Points, in no order, along strands that fork, close into loops and pass close to each other.
Points whose rows are less than 97.2 apart are linked; no others are. Some points are linked to none.
(398): [ 29  25 -33  26 -19 -64 -24  19   5 -15  44 -23  10  -4  21  40 -24  43
 -33  13 -31]
(294): [-30 -27  17 -32  27   5  35  39 -51  22  30  -6 -16   1  -3  -8 -56  29
 -48  24  16]
(252): [ 17  48 -25 -19  10  50 -16 -52  -9 -28 -21   1  -2  19  23  52  45 -45
  34  34 -19]
(41): [ 29 -21  -9  68 -15 -27  22  20   6  27  13  -6  30 -32 -11  -4  -4  -9
   1  -9 -17]
(67): [  1  64  -3 -51  21  53  15 -66 -17 -22 -22  11  -3  17   9  34  34 -48
  31  18   5]
(241): [-18  26 -23 -32   0  -5  42 -12   3   5 -56  22 -35   2 -30 -35  -7  -2
 -16  11  15]
(786): [ 22 -14  29   3  20  18   2  30 -33  -5  11  -4 -11   1 -44 -21 -18  32
  -3   9 -15]
(699): [ 44  18 -22  17  -5 -61 -43  -9  70 -24 -18  -1  50  -6   7  -1 -12  18
  22 -15 -56]
(858): [  6  14  -7 -22  -3  28 -10 -44 -59  13  -2  -4 -43   5  -1  12  43 -83
 -11  16  13]
(842): [ 10  -7   7  13 -40  -4 -28  15  65 -17 -83   7  -2  32   2 -37  -8  21
  28  -6  15]
(86): [ 21  11  39 -18  12  38  -5 -39 -17  -3  30  -8  12 -11 -18  11  53 -41
  46   6 -30]
(911): [-18 -28  25 -21  34  32 -26  -6 -26 -19  20 -23  23  -7  -6  30   7  32
   8  14 -27]
(56): [-11  -5  29  -5  32  40 -35 -11 -64 -14  31 -54  15  -1 -14   9 -20  -6
  -4  37   0]
(329): [-16  12 -36  10 -10   2   4 -46   6   0   7 -22  39 -33  28  37  16  -9
 -19  -8   8]
(385): [-32 -29 -27 -49  34  -5  14 -15 -18  26 -45  15 -18   4   5  -3 -11 -21
  -7  13 -25]
(819): [-41 -11   7 -27  53  15  43  -7  -5   6   0  34  -7  -5 -10 -12   3 -40
  13  24  29]
(615): [ 20   2 -13   7   3   3  17 -23 -32  10  -2 -23 -10 -23 -23   4   7 -16
 -20  15 -20]
(727): [-21  22   6 -15  -3  25  -3 -33 -43   2  10  -1 -40  -3 -10  -8  51 -35
 -24  11  45]
(245): [-42 -28 -16 -45  26 -17  38  13 -43  17 -13  -4  -9  -3   4  -2 -38  12
 -45  34  37]
(839): [-14  -3  14   5  24   1 -21 -23  -6 -21  26 -34  54 -28 -14  28  13  25
   8   2 -27]
(202): [ 12  28  -2   9 -45 -12  23   2  35  17 -45   8 -16 -10 -21 -60  -4  19
   2 -37 -10]
(633): [ 25 -19  31  16  -8   0 -40  11  23 -13   6  10 -14  13 -22 -17  24  20
  46 -12 -49]
(862): [-31  14   8 -16  31  54  -7 -27 -59  11  35 -30   0 -26   3 -27 -13 -68
 -23   0  60]
(606): [-30 -52  32 -29   1 -11 -15  27  32  -3 -35  24   0   8 -22 -25  11  30
  34 -16  -1]
(614): [ -7 -14 -35  23 -16 -22  56  14   8  18 -26  35  -8  -7  17   0   8 -10
 -15 -15  31]
(419): [  8   2  30 -11  37  17  14  11 -26  -6   9  20 -33   4 -65 -42   8 -15
  25  21   5]
(133): [ 24 -15 -33  31 -16 -52 -17  14  29 -11  -2  -1  21   0  27  39  -9  44
 -20   6 -14]
(352): [ 29 -36   5   3 -59 -57 -34  71  47   8  -9  -8  19  20  36  -9 -49  40
  -6 -24 -14]
(441): [  5  37 -22 -23 -10  11  31 -11  32  13 -74  29 -20  13 -19 -52   4   0
  25 -15   5]
(42): [ -5 -22  34 -19  36   3  29  46 -34   0  12  -4 -20  -3 -34 -36 -48  38
 -10  26   7]
(388): [  4 -10  25 -14 -35 -27 -16  48   1   8  46 -11 -15   3   1  -2  -9  77
 -25 -12 -18]
(784): [-14  14  -2 -20 -27 -23   4  29  23  13  37 -16  21   0  24   9 -22  73
 -23 -34 -36]
(180): [-13  29 -31 -19  12  59   9 -59 -45   7 -11 -10 -17  -5  28  18  -2 -96
 -14  -6  27]
(462): [-15 -38  -3 -28  22   6   5  54  19 -16 -33  30 -22  28  31  13 -17  31
  -6   8   5]
(729): [ 40   0   3  29 -50 -24 -58  15  57 -11 -57   4 -18  23 -11 -25   0   7
  19 -14  -7]
(154): [ 29  -3 -18  26 -14 -12  -7  -9  55 -14 -35  22  18   0   6   5  41  -2
  36 -24 -15]
(243): [ 23 -42   8  61  -5 -23  27  32 -24  14  11   5   2 -12 -26   0   3 -20
 -15  15  12]
(307): [ 44 -24  11  37 -62 -31 -56  27  48   9 -50 -12 -35  25  14 -40 -46   3
   8 -18 -19]
(597): [-15   7 -13 -17  16  19   9 -13  13 -18  -8  18 -19  14   8  17  37  11
   1  27  13]
(92): [ 10  23 -36  45   5 -14  -1 -40  32 -21  21  -2  28 -22  19  41  19 -15
  -4  -6 -31]
(765): [ 33  20 -29  26 -31 -59 -56  10  71  -5  -2   6   6   3  29  -3 -26  39
  17 -44 -45]
(769): [-26   8 -16 -24 -10  12  28  11   3  -9   1  -2 -16  23  49  28 -24  55
 -47   2  18]
(635): [-14  67  -7 -51  24  23  37 -29  24  -5 -45  58 -13  39 -29 -12  38 -21
  59  30  32]
(94): [ 36  12  -2  21 -31 -21   3 -18  27  15 -28  10  -3 -16 -26 -34  23 -16
  26 -13 -32]
(673): [-21 -16   0 -10   3  14  17 -15  27  34  -5  41 -16   4  -3 -14  36  -6
  28 -39 -12]
(690): [ -3 -52  31   2  -7 -22  10  47  20  11 -18   3  29 -10  -3  -8 -19  48
   8 -15 -18]
(900): [  4 -45   9   4 -14 -29   0  41  21 -26  -3 -12  43  -8   3  29  -9  59
  -2  -2   1]
(96): [ 16  -3  -9  -2 -53 -71 -41  35  74   0  -9   0  29  12  35  -7 -29  50
  -2 -37 -17]
(383): [  3  22   5  30 -12  25 -10 -55 -50  12  42 -47  29 -39   0   7   5 -64
 -27 -16  13]
(204): [  9  52  13 -43  32  20  32  -4  30 -14 -55  49 -31  27 -37 -52   9 -10
  59   8   6]
(586): [-11  71  -7 -39  42  53  41 -39   2  -6 -22  38 -12  37  -2   1  33 -39
  38  26  29]
(83): [ 13  11  46 -23  29  29   7 -14 -25 -14  25   1 -15  -8 -50 -18  38 -45
  40  28   6]
(698): [-14  12 -29  14  11  55   0 -41 -35  -2  20 -17 -11  10  49  41   1 -62
 -29  -6  30]
(446): [ -3  16 -21  38   3  22  -6 -11 -20 -24  47 -29  -3   5  45  48 -11 -10
 -42   2  24]
(478): [-48 -12  10 -37  64   2  36  20  23   4  -8  53 -11  19 -17 -47 -19 -22
  39   4  31]
(517): [ -5  -5 -43  27 -36 -28  39  -1  28  29 -12  21   1  -9  27   8   2   3
 -26 -36 -10]
(772): [ 15  32 -23  34 -15 -15 -24  20   8 -32  66 -24  -7  -1  28  46  -4  26
 -36  -1  16]
(72): [  2 -35  42  -7 -14  -8 -40  33  24  -1 -24  10 -12  10 -42 -46   4  24
  45 -18 -27]
(100): [ 27 -47  16  18 -52 -34 -26  59  25  28 -29   0  -9  19  18 -35 -56  18
   3 -27 -18]
(484): [ -7 -35  11   0 -35 -13  -4  36  60   1 -90  30  -7  26  11 -44 -49  13
  27  -9  42]
(57): [ 31  24 -17  29   7 -13 -11 -16  51 -22 -16  -5  45 -15   4  19  22  14
  28   0 -29]
(834): [-12  32 -36 -41  26  13  37 -37 -45   4 -35   5 -46  -7 -16 -17 -14 -26
 -32  31  20]
(140): [-11  -7   8  41 -17 -19 -15 -11 -48  32  63 -34  36 -24   4  28 -11  -8
 -45 -17  -9]
(524): [ -7 -44  -1  17  -6 -15  39  38   1   3 -12  18  -7   4  -3  -1  10  -1
 -12  14  39]
(539): [ 30  -8   8  75   2 -16  25  36 -14  25  37  -1  38 -12   1  -6 -35  28
  -4 -12 -36]
(379): [ 41  -6   9  36 -13 -30 -44  23  13 -13  13 -13   0  11 -14  -8 -13  35
  23 -11 -53]
(229): [-42  50 -17 -25  -1  42   9 -49 -19   0   5  -7 -20 -11   6  12  37 -23
 -29  -4  50]
(892): [-25  -6 -10  12 -25 -37 -24 -25  -3   4  55 -33  53 -39  25  46  -5   6
 -35 -15  -2]
(775): [-13   2  33  12   6  54 -29 -31 -59  16  47 -45  22 -21 -20 -10  12 -57
  -6 -11  37]
(435): [ 37   5  15   2  20  21 -31 -44 -33  -9  22 -31  22 -16  -2  25  45 -56
  24  15 -29]
(274): [-35 -13  10 -16  57  39  18 -14 -46   7  31 -11   0  -3  -7 -27 -11 -67
  -2  26  52]
(879): [-42  -5 -12 -28 -10  11  24  12 -20  -7   7  -3 -15   4  34  20  -4  14
 -59  17  54]
(314): [-31 -13  26 -30  23   9  15  17  43   1 -47  43   1  21  -3 -56 -20  11
  48 -22  12]
(589): [-28  17 -25 -34 -41 -21  31  34  38   2  -2  13  -6  19  45   9  -9  65
 -33 -31   1]
(562): [ 12  36 -22  11   4  22   8 -44  42 -13 -11  31   5  15  30  54  59 -31
  41   7 -15]
(289): [ -8  -2   3  13 -11 -10   9  -4 -35  27  26 -21  -5 -27 -10  12  -2   8
 -40 -10 -13]
(266): [-30 -26  39 -30 -10 -13   2  32 -13   8  51   2 -13  -2   0  -8   3  52
  -6 -10   7]
(830): [ 32   8  18  53   8 -29 -28  15 -23  14  51 -17  34 -16 -24  15 -11  27
  10 -15 -55]
(506): [ 44  -6   2  43  18  -1 -37 -16 -31 -17  38 -19  11  -8 -12  45  22 -29
   3  27 -35]
(249): [  3   2 -24  -8  15  24  12 -20 -71  11  -5 -35 -20  -3  -7 -12 -24 -35
 -38  28   7]
(410): [-56 -45  28 -48  23   2   2  34 -10 -13  28  23 -19   5 -15   4   6  23
  -3  13  51]
(458): [ 25 -16  19  38  14  24 -31  -5 -54 -20  50 -37   5  -7 -11  34 -14 -17
  -8  30   3]

A fork is a point with three links, a tip a point with one. Leave the first point through the second and follow the links. Name the first fork or tip that comes.
(834) / (249) -> (57)
(606) / (314) -> (383)
(830) / (539) -> (517)
(879) / (769) -> (410)
(133) / (398) -> (229)
(858) / (180) -> (606)
(57) / (92) -> (441)
(769) / (879) -> (839)

A tip is a point with one link. Name the tips that can be reached along the links from each point below, in the order of the rows.
(83) -> (839), (410)
(729) -> (484), (562)
(775) -> (383), (517), (229)
